Each row is a point on a landscape with many valleys, with its height.
From any point a ball rolls to the lowest of the 2 points nearest to it. It stops when none of these is lower. Distance is the straight distance between rows; heights are no part of it.
<2041>: [130  92 105 104  78  56 114 124 136 100  64  98 103 111 110 100  80 112
 107  95 118  76  53]  h=29.9
<508>: [ 99  86  83  85  93 147 117 109  96 111 101 135 103 102 100  91 108  77
 112  81 104 149 138]  h=49.8
<193>: [ 97 110 101 115 116 116 108  98 130 100 125 113  92  96 136 117 120  84
  73  78 116  97 103]  h=5.8
<563>: [ 86  90  95  83  96 121 116  88  76 114 115 107  95 116  84 124  83 101
 135 126 100 109 143]  h=57.9
<1036>: [ 85  92  91  82  83  67  77  98  60  93 100  55  93  96  98 112  95 104
 132  87 106 115 135]  h=17.0
<1191>: [133 111 104 100 126 137 102  85  94  79 113 103 107 115  99 106 107 129
 128  96  72 117 103]  h=18.8
<1383>: [100 103  87 119  88  49 132 108 128  86  87 102 129  97  81  95 102 108
  83 105 107  58  44]  h=25.2
<1423>: [117  98 125 106  75  83 119 130 148 113 103 115 109 101 104  73  94 108
 100  89 118  76  97]  h=33.5
<2061>: [ 73 117 104  93  97 105 116  81  98 141 101 106 129 105  92 100  82  91
  87 134 101  96 106]  h=66.1
<1403>: [115 100 100 106  94  81  68  83  85  84  81 105 113 103  83  66  88 107
  72  91  75  86  67]  h=27.6
<179>: [ 99 120 129 102  96  98 128 114 124 115  75 115 111  93  87  85  90  98
 108 109  99 103 102]  h=19.6
<1461>: [ 89 112  82  74  91  67  77  92  57  89 115  74  77  91 124 108 106 112
 101  78 100 108 139]  h=19.0
<589>: [ 93  98  92  99 105 110  59  58  88 114 121 112 102 100  78  89 105 115
  86 104  84 112  90]  h=44.5
<397>: [ 87 121  84  66 132  92 113  83  57 140 112  86  88 102 118 116 106  90
 122 102  94 111  98]  h=69.2
<1261>: [121 102 103  78 121 126  94  89  80  81 103 107  92  88  77  74  93  91
 108  80  91 125 109]  h=29.4
<523>: [105 103 109  92 107  79 109  76 121 109  91  70 116  96  61 102  96 107
  84 128  90  85  82]  h=73.7
<535>: [ 93 110  92  74 105  95  80  58  99  85 126 106  84  78  86 104 117 122
  93 106  87 112 128]  h=41.0
<90>: [ 82  83  74 106 105  88  52  92  73 113 102  73 104  87 106  96  91  77
  84  79 111 108  86]  h=16.7
<1530>: [ 85  70  70  98  98 135  91 132 107 136  99  93  99 115 138 112 102  69
 106  78 121  93  90]  h=18.9
<83>: [127 103 117 115 113  90 111 106  98  69  82  89 115 100  91  74  96  95
  75  84  90  90  81]  h=22.5
<2362>: [115 108 107 128 113  93 101 104  88  81  74  98 102 117 113 119 104 110
  95  90  77 102  64]  h=24.1
<1092>: [ 96 112 103  63 131  85 118  79  69 130 111 101  89 101  95  98  99  95
 119 122  82 104 106]  h=68.7
<1197>: [ 94  98  62  91 107 151  85  79 109  87 106  90 110  69  80 123  89  99
 123  86 127 165 126]  h=51.3
<877>: [121  99 107 113  98  51 134 119 109  96  66 102 119  99  77  91  99 112
  94  98  92  82  46]  h=26.5
<16>: [119 108 127 104  94 102 124  94 107 103  96 121 119 113  79  77  98 122
 109  97  88 101 112]  h=16.5
<1867>: [113 112 100  81 111 136 104  79  76  51 109  89 105  94  73  55  87 127
 119 116  76 111 103]  h=24.8
<420>: [104 105 108  83 124 118  73  76  98  67 117  65  86  66  74  88 110 123
 105 101 100 127  97]  h=24.7
<1677>: [112 113  98 109  81  70 111 109 110  89  77 115 116 109 124  75  84 103
  80  95  95  66  76]  h=35.7
<2347>: [ 87  82 107 105  81  92  69 117 136 106 106 106  96  98 106 105 115  80
  69  84 126  88  93]  h=37.4
<1102>: [102 128 116  93 114  82 130 108 140 131  73  98 102 101  86  95 105 102
 107 121 101  85  76]  h=22.2
<187>: [115  66 101 108  96 134  91 107  98  64 122 116 102 112  59  99 117 133
 134  98  70 105 101]  h=27.8
<1178>: [ 96  70  93  85  92  73  97 143 126 111  93 125  70  99 126  79 104  74
 122  91 113  68  59]  h=40.9
<969>: [ 92 121 115  94 128  87 128 101 108 146  83 117  98 105  81 101 103  98
 106 132  80 105  58]  h=24.0
<326>: [ 98 115  92 111 110  85 105 105 156 113  88  97 112  96 143 109  93  76
  94 124 112  62  54]  h=32.2
<267>: [ 66 126 104 103  89 101 117 101 112 113  88 109 101  87 119 116  98  96
 103 133  95  96 119]  h=64.7
<1405>: [111  94 125  74  93  78  79  91  94 109  82  88 109  93  83  72  84  93
  89 116 106  94 104]  h=73.3
<1879>: [104 114 104 125  93  88 104 127 118  95  63 126 101 108 114  93 100  93
  93  80 103  92  81]  h=37.2
<1140>: [ 91 129  99 108 114 106 108  66 105  90 113 109 105 109 107 118 112 122
  97 120  72  95  96]  h=59.6
<2006>: [102  73 101 100 120 127 100 105  56  96 110  77  91 112  82  97  90  94
 131 108  95 124  98]  h=55.2
<2150>: [104 103 121 122 111 124  78  89 117  76  79  74 110  72  56 115 107 118
 107 112 110 123  94]  h=56.1
<1453>: [ 92  76  85  80  98 117  81 101  90  96 120 119  78 104  87 106 119  93
 117  78 100 115 129]  h=30.8
<994>: [ 87 141  85 106  93  98 129 112 120 108  72 136 110 115 115  92 108  99
 119 102  83  78  93]  h=40.8
<912>: [113  74 105  77  92  86  79  97 108 102 114  74  88 106  73 101  91  83
 103 113 114  84 130]  h=72.7
<1258>: [106  99 103 103 100 109 103  81 100  95 125  96 107 127 102 119  96 118
 102 121  74  79 118]  h=60.3
<275>: [125 108 120 105  97  69 106 110 114 107 115 118  85 103 129  91 113 130
  95  76  83  85  82]  h=33.6
<983>: [ 93 129  99  88 110  99 135  95 117  94  94 144 115  92  72  77 106  90
  95  99  76  92  99]  h=34.9
<906>: [103 103  90 105 112 141 107 108  97 111 126 112 101 104 125 101 110  78
  76  61 113 109 110]  h=10.4
<1605>: [ 83 121  80 104 113 133 103  77  98  89 101 103 104  67 106 113 102  92
  94  87 109 146 121]  h=34.0
<1169>: [ 86 116  98  78 108  97 120  96  96  99  94 127 104  89  65  79 102  69
  89 106  87  96 124]  h=33.7
<1503>: [ 88 105 107  93 127 102 136 105  97 131  91 117 100 109  80 112 101  78
 113 130  95  82  83]  h=26.2
<1357>: [ 92  86  73  81 108  76  77 114 110 111 103  77  80 112 109 131  90  75
 113 103 115  78  88]  h=43.0
<1257>: [ 55 102 104  93 105  73  86 101  98 120 128 122  80  77  94 103 120  92
  81 105  99  98  99]  h=39.4
<672>: [103  90 127  89 100  87  95  77 105 102  83  79 118  79  51  75  88  95
  86 122  92  94  92]  h=73.5
<2269>: [ 84  76  75  99  89 135 105 105  99 108 103 161 102  89  99 100 100  96
 105  97 102 164 125]  h=48.1
<1660>: [108  88 106 131 106 134 107 105  78 101 122 111 125 114 117  92  91  89
  72  63 104 105  91]  h=15.5
<1123>: [134 112 112 110  78  61 104  94 110 101 108 121 113 110 133  84 104 153
  87  82  95  85  62]  h=32.7
<503>: [116  82 105 120  75  93  93  98  77  91  74  69 111 114 123 120  64 119
  83 131 108  82  77]  h=63.2
<234>: [111 113  87  84 108 105  73  89  95 108  95  53  93  95 108 110  96  89
  96  68 124 117 118]  h=20.3
<1219>: [106 118  93 106  86  59 129  91 131 126 102 108 121 105  95 109  99 133
  92 130  88  58  64]  h=22.4
<2113>: [121  91 100 120  65  72  88  85 100 104  94 105 119 119 123  80  97 141
  81 101  90  80  72]  h=31.9
<1428>: [106 102 100  83  93  86 100 104  54  87  92  71  81 109 114 115  84 100
 126 103  93 106 136]  h=13.8
<1114>: [130 106 130  92 107 106  88  81 116 118 125 119  91 108  97 105 124 147
 120  90  83 112  94]  h=36.8
<1363>: [ 81  79  68  66 116 116  88  84  87 100 112  84  93 101  66 122  96  79
 122 106 107 121 134]  h=71.8
<347>: [ 86  94  75  96 134  98 104 111  91  98 122  88  83 100  90 140 107  68
 108  90 106  93 116]  h=70.6
<269>: [110  86 104 102  87  42 130 116  97  99  53  90 110 106 102  89  63 112
  92 115 109  74  47]  h=28.2
<112>: [106  95 118  71 127  83 124  83  72 124  96  92  94 101  63  82  89 105
 118 134  85 106  98]  h=68.2
<964>: [ 98 100 114 122 109 110  93  98  78  94 100  69 124  83  90  80  76 104
  53  95 118 100  99]  h=20.7
<2396>: [ 66  87  86 110 100 102  96 108 114 129 106  80 104  99 117 123  90  72
  82 113 128  87  93]  h=13.3
<1694>: [120 108  93 102 100 119  95  82 106  73 121  82  99 127 106 141 102 114
 114 119  93  84 136]  h=61.1
<824>: [ 80 124  95  77  88  80  94 101  98 104  65 102  88  93 105  85  94  96
 117 115  92  95 120]  h=5.4
<1591>: [137  98  78 118  63  63  98 100  90  87  89 110 142 115 104  75  87 140
  79  82  94  59  67]  h=30.6
<513>: [123 122 100 121 121 124  94 101 102  79  84 104  91 118 105 104 116 110
 105  85  72 105  88]  h=21.7
<1532>: [ 91 112  82  94 134 107 114 110  85 107 112  97  75 107 121 128 111  73
 113  81  97 115 103]  h=70.1
<1285>: [101  80 103 132  72 134  83 109 100  81 106  95  97 105  94 108 112 107
  93  84 103 108 141]  h=48.4
<1898>: [122 102 115 103 103 105  84  86  85  46 114  76  87  90  87  75  93 123
  92 101  89  97 120]  h=14.1
<779>: [ 78 123  90 100 117  55 105 115 126 110  77 109  83  90 118 112 117  86
  98 118  89  75  43]  h=30.5
<892>: [ 83  70 100 103  96  92  56 127 111 112 111 106  82  87  93 104 123  77
  92  77 114 119  97]  h=38.2
<1970>: [ 87 107  57  76 103 102  96  82  79  72 112 104  93  71  97 108 103 104
 111  86 107 162 141]  h=35.5
<405>: [ 76 108  99  95 100  75  90  65 100 101 123 117  88  82  85 105 131 115
  76 113  74  94 102]  h=40.1
<165>: [ 95 108 102  87  94  79 102 113  78  91  81  95  77 109 120 116  92 100
 111 117  89  87 116]  h=9.7
<2212>: [ 84 114  99 120  84  85 113 102 100 101  81  84 105 107 124 121  90  92
  87 138 105  77 103]  h=64.1
<1086>: [125 102 121 112 105  81 106  78  91  49 102  59 102  90  83  99  97 109
  79 115  94  83 116]  h=12.4
<450>: [ 69 118 114  81  97  92 117  90 107 143 134  98  98  82 128  96  96  87
  79 126 123  93 110]  h=21.4
<1697>: [124  70 108 118  93  71 105 120  95  56 109  88  89 113  95 121 106 116
 104  92  89  72  95]  h=35.4
<2278>: [ 95  96 109 144  82 100 103  99  89  84  93  90 103 105 101 127 107 120
  98 120  84  95 102]  h=57.5
<22>: [126  84 112  93  89 137  67  88 105  95 116  79  84 102 101  93 108 111
 115  78 114 133 128]  h=23.8
<2154>: [112 117 108 124  62 104 112 128 137  78  73 115 101 128 121  89 107  98
 107  88 105  69 119]  h=45.0
<2151>: [ 79 114  91 102 100  62 103  96 144 106  75  83  92  78 132 106 112  95
  91 132  99  79  52]  h=31.2
<1827>: [ 97 109  92  90 106 131 114  95  97 104  88  89  96 114  73 140  96 103
 136 131  91 125 130]  h=59.5
<1098>: [101  69 100 112 101  86  94 125  93  82 107  99  76 105 101 129 108 102
 103  86  92  91  89]  h=33.9
<689>: [115 111 115  94  83  73 102  83 124  97  92  69 107 102  72 115 111 130
  97 133  77  86 100]  h=73.9
<1826>: [101  73 127 104  95  95  86 130  96 116  84 105 105  97  81  86  95  79
  95  90 106  99  90]  h=18.2
<2326>: [ 88  86  82  90 108  89  97 143 118 108  90 113  70 112 121  95 105  58
 120  86 111  78  86]  h=41.5
<1805>: [108  93 122 132 106  92 115  98  95  83  84  81 112  96  67 127 107 116
  95 126  96  94  82]  h=56.9
<2285>: [ 64  83  79 104 100  85  75  95  95 119 125  95 102  94 142 117  96  80
  76 102 127  89  91]  h=11.0
<2009>: [ 87  92  60  67  94 127  61  65  97  85 122  98 105  70  76 105  99 110
 117 101 100 139 138]  h=42.5
<75>: [ 96 115  63  65 116 110 106  89  75  78 119 117  85  82  97 101 102  79
 102  81  98 129 136]  h=34.4
<1109>: [116  95 110 106  93 106  79  85  84  90  81  43 100 107 107 117  76 109
 112 121 120  96 124]  h=62.4
<1041>: [ 90  96  79 108 133  99 110 123 110  97 102  95  92  99 136 114  88  64
  90  89 119  86  62]  h=31.3
<1851>: [113  54 122 117  95 118 107 130 107  88 100  83  89 107  56 125 117  91
 111  91 109 105 110]  h=54.5
<1146>: [ 76 133  79  98  99 101 105  96 106 106 105  92  94  98 155 111 105  93
  87 112 103  76  92]  h=14.0
<622>: [129  97 123  96  94 110 101  92 129  86 129 124  86 105  92  98 116 135
 112  90  90  97 124]  h=38.1
<1145>: [102  72 109 107 101 134 101 131  97  91  94 104  90  97  74 110 116  76
  90  72 106 123 115]  h=53.3
<375>: [119  80 128 123  86  82 107 100  98  82 122 107  96 103 106 110 105 130
  82 102  98  74 100]  h=36.6
<1801>: [ 89  97 113  82 106  87 101 120 115 128 104 139  80  84  98  84 113  83
 117  91 108 113  96]  h=10.9
<2358>: [111  77 105 107  93  87  97 113 146  92  99  98 104  97 129  95  90  80
  59  83 132  79  76]  h=36.4
<1278>: [ 83  93  92  77 132 104 110 101  86  99 112 102  81  87  61 119 110  71
 118  99 106 117 109]  h=71.2
<442>: [ 98  89  78  81 104 116  81  88 114 102 108  84 104 101  61 112  97  84
 101 110 116 101 131]  h=72.4
<365>: [132 102 120 108 123 107 104 109  75  68  86  72  92  95  93  69  97 106
 100  77  92 114  73]  h=24.2
<69>: [110 106 109  87 110 120 110  72 107 126  98 108 124 108  74  79  80  93
  93 116  96  94 104]  h=66.8
<790>: [100  69  89  78  97 124  61 116  74  75 106  86  72  99  86  93 112  95
 132  75  95 129 122]  h=28.5
<2149>: [ 77 117  78 118  96 127 101 120 101  95  90 114  85  91 125 117 131  75
  88  72 106 118 118]  h=31.0
<1151>: [ 76  98  84  87 108  95 121 112  78 104 105 126  98 109  86  92  95  65
 105 113  99  85 124]  h=31.8
<825>: [103  80  75 112  91  97  64  90  88  93 109  56 104 105 110 112  89  85
  60  79 124  89  83]  h=14.8
<261>: [ 92 104  61  97 109 137 101  83 103  94 124  95  96  83  96 148 110 115
 133  83 122 158 138]  h=52.1
<1757>: [ 92  94  85 102 115 127  96 120  94 127 100 110  96 116 125  97  99  71
 109  86 118 109  80]  h=15.4
<21>: [ 93  90 123 135  93 125 109 100  89 106  97 100 134  99  99  85  89  94
  66  95 113  99 102]  h=18.6
<184>: [107  81 126 119  92 123 106 116  78 112  82 121 119 109  81  64  86  95
 104  84 103 112  98]  h=14.2
<2028>: [ 95 117  92 104 105  79 100 101  93  91  93  89  85 110 164 105  87  96
  79  87  97  81  79]  h=16.1
<1982>: [ 82  74  98  99  88  70 115  96 106 128 116 103 123 109 121  94  72 100
  79 141 108  59  71]  h=18.3
<941>: [121 108 120  80 119  88 133  67  86 135 115 103 111 103  71  89  96 119
 106 134  65 106  80]  h=67.8
<918>: [ 83  95  75 118  88 153  78  85  83  71 102  78 122  68  79 121 101 105
 105  82 125 154 134]  h=50.5
<2201>: [ 91 102  97  92 118 115  78  83  81  88 107  55  93  69  90 121 106 115
 124  91 110 144 102]  h=23.7
<884>: [ 75 113 100  75  90  79  79 107 115 122  77 132  75  92  98  83 110  87
 116 108 101 109 108]  h=8.5
<2363>: [ 96  72  86 115  92  81  91 121  88 101 100 103  95 122 118 111  90  86
  94 104  98  77  93]  h=32.0
<169>: [ 94 151  90  97 105  98 103  81 141  91  75 110 109 103 112 104 116 103
  89 120  88  85  78]  h=38.9
<500>: [115  83 114  96  84 137 104  97  98 107  86 117 115 102  81  66  87 103
 104  87 111 138 122]  h=8.4
<1341>: [ 66  96  97 122 116 118 100 106 108 137 119 129 108 108 115  97 104  75
  85  92 116  91  72]  h=19.1
<1128>: [ 85 128  95  70  96  75  93  83  59  88 101  90  75  76 111 105 111 120
 110  99  79 129 141]  h=20.4
<592>: [115  81 104  99  98 120  72 116  97  99  96  80  81 105 103 105  94  93
 118  73 104 120 108]  h=26.0
<2172>: [ 91 116 102  73 108  77  98  95  99 103 103 123  93  88  93  60 100  79
  71  92  92  92  82]  h=32.1
<2098>: [106  77 117 127 110 121  88 114 100  84  93  82 110  91  56 111  98  98
 105 100 113 121  93]  h=55.6
<756>: [121 105 120  93  98 124 120  85 100 120 102 135 118  94  66  58  89 121
 111  94  93 130 115]  h=13.1
<1845>: [ 81 104 115 114  88  92 119 137 114 124 101 160 113  97  91  58 111 100
 122  95  95  82  91]  h=42.1
<11>: [117  86 108 118  62 114  92 126 115  75  85  96  96 122 108  95 108  96
 107  84 105  94 121]  h=46.8
<96>: [ 71 135  62  96 106 104  98 109  92 107  95  93  94 105 164 108 103  76
 118  89 103 104  99]  h=11.4
<1455>: [102  88  96 107 109  57 113 102  97 102  92 102 109 119  86 102  96 100
 100 115  84  75  46]  h=28.3
<767>: [106  89 138 104  84 121  81  96  98 105  84  94 108  78  70  71  96 121
 101  92 104 126 117]  h=4.0
<1318>: [112 146 101 116  74  61 139 115 145  97 110 115 107  99 135  82 119 135
 101  98  97  57  81]  h=36.0
<1231>: [100  54 102 102  98 102 131 143 125 110  96  97  97 119 125 111  86  65
  97  88 123  70  88]  h=25.7
<1108>: [ 93 115  90 104 126  97  62  77  77  89 103  34 101  85 102 135 108 113
 102 107 105 126  81]  h=22.6
<1784>: [ 85 142  86 112 115 136 111  98 106  82  97 108 103  90 126 126 119  83
  86  77 108 130 120]  h=32.5
<799>: [127 121 111 112  72  65 123 132 134 110 116 134  97 112 124  93 117 135
 105  77  93  72  95]  h=34.8
<1511>: [ 76 101 100  61 117 105 122 112  99 126 122 129  76  85  95  89 108  70
 106  89 114 120 124]  h=13.9
<2135>: [110 105 109 107 107 127  70  64  94  74 105  90 109  74  79  72 104 115
  81  89  96 123  99]  h=25.6
<2273>: [ 96  70 112 103  93 118  92  95  87  74 124  83 100  88  59  89 101 106
 100  99 106 101 140]  h=23.4
<258>: [108 139 106 105  87  87 120  86 151 105  79  92 103 111 132 106 103 108
  93 121  93  71  87]  h=37.8
<1404>: [ 90 110 101  88 102 112 126 118  81 105  77 129  93 101  91 104  95  89
 132 105  95 127 119]  h=63.0
<2378>: [ 99  60 109 104  86 134  79 109  90  71 127 108  97  82  61  93 119 123
 122  99  89 118 119]  h=25.5
<920>: [118 102 109  76  96  99  88  86  76  71  94  81  90 110  90  73  85 124
 114 112  81  90 123]  h=16.2
<215>: [104  84  93  98 104  86  76  95 101 111  96 108  98 121  92 109  92 105
 113 111  91  93  87]  h=34.1
<1406>: [119  85 100 109  97  84  91 126  93  73  83 103  97 101  78  89  93  79
  92  81 100  83  97]  h=20.8
<1618>: [106 115  99  86 122 101 104  94  88 123  88  68 100  94 110 110  85  76
 104  96 117 127 101]  h=18.1
<1003>: [ 82  98 124 107  95  93 118 111  95 131 133 111 100  87 141  94  98  95
  80 116 119  81 102]  h=22.8
<961>: [100 137  92 100  80 111 117 109 128  83  70 132 104 129 116  83 102  96
 115 100  85  83 125]  h=42.7
<250>: [ 78 129  56  74  95 112 105  77  93  82  88 118 105  58 109 112 100  97
  96  91 116 166 143]  h=35.1
<241>: [ 95  73  91 118  90  97  76 123  86  96 102  63 104  90 128 110  98  84
  62  69 139 106 106]  h=12.9
<1960>: [ 86 114 117  80 107 101 100  94  93 133 117 111  91  93 111  88  94  98
  96 114 115 109 122]  h=19.7
<1803>: [111  64 106  93  96  61  95 142 106 108  97 139  76 108 113  79 114  91
 106  70  94  76  67]  h=39.9
<2185>: [110 113 105  71 124 104  87  75  90 104 104 124  91  95  76  57  95  88
  89  89  95 116  93]  h=30.9
<2160>: [104  95 102  95  95  81 123 114 111  98  97 119 112 106 118  61  85  79
  82 100 110  60  99]  h=34.5
<1806>: [ 78 113  81  80 102 115  82  59  82 104 101 127 106  93  89  83  97 112
  90 113  82 131 111]  h=45.5
<1951>: [123  90  84 117  84  78  90  90 103  82 100 100 135 116  79  79  96 114
  76  83  87  69  75]  h=29.0
<2173>: [ 98 115 120 106  91 108 126 126 126 122  91 149 109 101 125  55 104  98
 105  89 107  97  92]  h=40.6
<1985>: [ 85 103  85 100 118 109  86  98 113 118 145  99  88  89 139 113 111  82
  67  91 128  92  94]  h=8.8
<108>: [ 84 112 101 123 103 119  93  97  92  93  80  88 108 114  87 137 100 129
 122 135  77 102 102]  h=58.2
<719>: [ 88 115  99 124  83  62 115 111 134  99  80 104 108 105  91 115 106 109
  92 127  89  67  65]  h=23.9
<1962>: [ 96 109 109 116  79  92 105  87  79  99  73  66 124 110 115 114  73 112
  85 141 101  94 104]  h=63.6
<477>: [106  48  81  92 103 106  95 135 102 124 114  95  89 124 129 101  96  55
  95  85 122  88  86]  h=22.3
<568>: [114  82 124  97  93  82 106 142 122 113 113 141  82 105  90  93 127 101
 104  61  94  92  90]  h=38.7
<1533>: [110  94  90 105 102  70  90  81  80  78 106  95  99 124 139 112  86 110
  65 107  87  75  72]  h=18.5
<1858>: [102 103 104 120  75 103 109 143 128 119  70 127 105 111 135  70  92  95
 115  91 116  87  74]  h=39.0
<1769>: [105 108  94 130  89  93 117 109 152 116  92 114 122 111 143  97  87  98
 104 113 116  59  45]  h=33.3
<696>: [100  78 109  89 102 109  97  92  62 109 112  87 109 111  78 105  77  97
 123 121  87  94 121]  h=56.6
<1252>: [120 142 120 115  78  67 130  96 141 117  93 113 117 104 121 105 114 140
  98 109  90  81  90]  h=36.7
<1018>: [ 93  79  73  84 104 131  53  60  85  98 127 104  98 100  76  93 104 106
 102  95  98 116 117]  h=43.6
<2275>: [111 117 101  87  96 114  59  72 104 104 106  76  87  95 111  98 102 104
  95  84 106 120 115]  h=21.8
<1812>: [132  72 101 110 104 127  95 120 106  85  98 114 100 133  66 113 114 114
 146  91  77  95  91]  h=31.1
<256>: [ 81  91  74  85  94  81  78 126 127  97  85  91  82 107 103 105 100  64
 102 103 111  64  92]  h=42.2
<280>: [108 101 102  81  96  81  96 103 101 101 107 111  95 108 101  59  92  76
  76  80  94  70 117]  h=33.0
<230>: [127  94 114 118  90 123  89  89 103  71 107  55  98 121  98 111  88 123
 113 122 108  96 135]  h=61.9
<1984>: [107  99 129  94  97  95  99  89 108 104 134 104  92  92 113 101 114 123
  83  97  95  99 116]  h=37.5
<1337>: [ 79 110  71  75 102 102  64  64 103 106 122  97  92  92  88 127 107 104
  99 105 101 133 136]  h=41.7
<2108>: [132 114 119 108 107  95  83  89  94  63  79  67  96  93 112  91  97 125
 102  94  81 116  82]  h=25.3
<356>: [ 62  79 106  88  97  79  76 125  86 127 105 111  77  69  93  93 120  70
  92  95 119 110 113]  h=38.8
<1977>: [107  95 110  79 119 101  86  87 115 122 114 108  91 113  89 121 111 112
 123 108  86 106  91]  h=35.6
<1634>: [ 67 124 104  96 101 107 135  88  78 125  86 103 110  96  97 111  92  84
 102 145  97 102 124]  h=65.4
<1746>: [ 96  88  99 145  78  92 121 125 133 100  78 110 120 126 136 120  87 114
  99 116 120  69  69]  h=35.3
<2219>: [116 109 127  91 117 117 101  82  69  61 104  93  90  74  82  79  99 134
 127 108  78 128 103]  h=23.2
<1718>: [114  91 103 116  95  89 132 143 129  98 108 138 101 118  82 112 131 103
 110  68  93  71  87]  h=37.0
<676>: [ 98  97  91  75 115 138 116 106  93 104  78 123  92 112  72 119  87  95
 146 118 103 140 122]  h=61.3
<1721>: [ 79 105  74  71 107 102  98  93 103  92 112 142  77  96  89 107 116  87
 103  98  90 114 140]  h=32.9
<2189>: [103 143 110  98  94  91 143  89 101 104 103 147 113  97  89  66 109 114
  83  84  70  92 106]  h=36.3
<2200>: [113  64  95 101 101 159 106 118  89 106 113 107  94 102  89 108 120  77
 115  74 108 143 124]  h=51.8
<2131>: [ 85 102 104  84 114 105 123 125  96 129 102 100  93 112  85 109  93  68
 113 114 106  94 110]  h=29.1
<718>: [100 118 127  99 103  93 106  88  61  75  91  90  76  70 105  95 108 128
 110  97  83 128 121]  h=22.1
<465>: [117  78 112  72  76  61  69  94  99 108  95  66  98 108  87  95  70 103
 103 127 101  74 114]  h=73.1
<985>: [ 80  64 102 100 100  92  98 107  97 140 117  95 115 102 114 100  76  85
  87 116 128  74  77]  h=15.9
<999>: [ 81  88  98 106  78 106  78 107  63 114 111  66 108  82 119  91  91  88
  80  69 117 112 124]  h=10.8
<753>: [127 138 105 108  91  89 146 117 113 103 101 128 130 110  82  76 111 126
  98  82  93  87 101]  h=37.6
<1716>: [ 89  90 107 102  94 113  79  97  63 107 109  83 102  79  97  97  96  88
 100  91 120 128 131]  h=8.6
<1160>: [105 113  96 100 119  61 104  98 113 103 102 112  85 110 105 105 116 111
  88 107  78  80  53]  h=29.7
<2109>: [107  61  94 103 105 146 102 112  63 115 117  85  88 115  95 106 102  85
 120  84 100 123 121]  h=53.6
<1892>: [ 83 127  71  93 102 109  98  92  90 128  86  83 101 113 131 111  90  81
 123  97 117 117 118]  h=14.9
<1760>: [110 117 108 103  98  98  63  73  94  86  92  96 106  79  68  61  97 120
  72  94  76 107  87]  h=26.4
<2158>: [114 103 114 126 101  99  66 101  77  67  68  89  80  92 111 113 112 122
 104  93  86 111  80]  h=25.9
<2210>: [ 82  85  90 127  70 148  90  96  84  84 111  87 116  89  89 119 104 104
  98  94 121 132 152]  h=49.6
<1991>: [106  91  93 103 115 103  80  78  73  78 113  72 112 113 119 105  86 115
  81 107  87  86  74]  h=20.5
<208>: [124 117 123  97 119 138 117  76  90  80 111  88  93 102 107 115  93 117
 104 111  90 108 117]  h=15.6
<1250>: [ 94 139  87  95 111  97 116  98 146 105  87 131 102  99 109  82 114  81
 109 110  86  78  69]  h=39.5
<993>: [120 116 119 101 109 107 131  87  94  69 103  67  96  95  98 113  94  98
  92 115 101  94 132]  h=12.1
<1583>: [ 83  92  77  89 103 132  98  77  74 108 103 146 108  94  75  86  97 103
 103 107  92 149 119]  h=46.6
<1355>: [115  68 107 119  78  76 110 136 146 110 107 113 112 106 110  81  98 102
  80  81 131  71  67]  h=35.0
<2177>: [ 85  85 121  99  80 107  77 101  94 120  99 104 103  69  79  83  98  95
  85  93 125 124 136]  h=6.3
<757>: [ 72  83 105 128 107 103 114 120 102 134 118 120  97  89 152 112  94  74
  84 105 121  92  72]  h=21.9
<1840>: [114 115 123  88 106  92 124  76  96 135 100  98 123 113  88  69  81 110
  93 132  86  83  83]  h=67.4
<609>: [ 71 106  97  68 106 109 123  81  93 133 135 133  99  86 108  97 101  90
 102 110 115 127 130]  h=17.1
<1195>: [121  80 109 121  80  92  83  87 103  91  89  60 107 107 101 104  75 104
  87 113 119  88  94]  h=62.8
<1037>: [100 122 100 111 117 105 109  63  86  89  89  82 100 101  93 134 111 137
 120 126  60 112  91]  h=58.9
<2235>: [119 120  87  89 114 132 106  67  88  66  92 107 106  98  73  78  93 104
 106 106  77 103 107]  h=27.0
<629>: [ 89  97  70  94 121  95 115 122 121  90 105  77  93  94 145 130  82  46
  99  97 138  71  82]  h=32.6
<482>: [121  75 103 131  86 110 107 129 115  86 103 126 109 131  76 119 126 112
 108  75  81  89  95]  h=34.6
<1225>: [ 86 137 107  93  84  89 110  64 136 103  90  91 105 101  64 110 117 123
  80 137  72  95 108]  h=74.2
<2064>: [100 116  92  83 152  88  98  95  66 105 106  94  78 109 126 116 106  95
 113  84  85 123  83]  h=69.6
<1422>: [ 89 108  93 122  99 100  71 104  68  85  82  71  92 100 121 123 106 104
 114  78 103 123  88]  h=27.5
<91>: [137 108 108 110  74  77 129 133 149  99  78  98 115 123 108  80  91 110
 113  95 125  58  87]  h=31.7
<1876>: [ 92  89 120 113 102 117  97  88  70  81 115  76 117  78  76  93  92  99
  73 111 100 107 113]  h=21.6
<1101>: [108 106  98 109 107 102  71  63  67  82 117  54  99  84 109 113  97 130
  94 120  83 112  83]  h=22.0
<1283>: [ 69  93  87 115  96 106  91 123  80  94  97  90  90  98 130 134 122  89
 111  65 108 119 113]  h=29.3
<1212>: [102  69  79 115 102 105 123 127  97  95  92  98 108 119 144  99  81  72
  80  89 115  73  67]  h=29.2
<211>: [109 108 126 133  93 105 102 101 116 104  77  92 119  89  61 106 110 128
 119 107  96 112  84]  h=56.5
<1821>: [118  90 101 106  80  68 122  99 122 112 106 103 124 122 114 101  84 119
  95 125 100  51  72]  h=20.6

Two balls start at each pair of points below. Name the first point that both come to, or write -.
<2172> / <1403>: -
<1178> / <1858>: -
<1769> / <91>: <877>
<1197> / <1970>: <96>

For each start below, name the point where the ball stops.
<2269>: <193>
<256>: <193>
<2173>: <824>
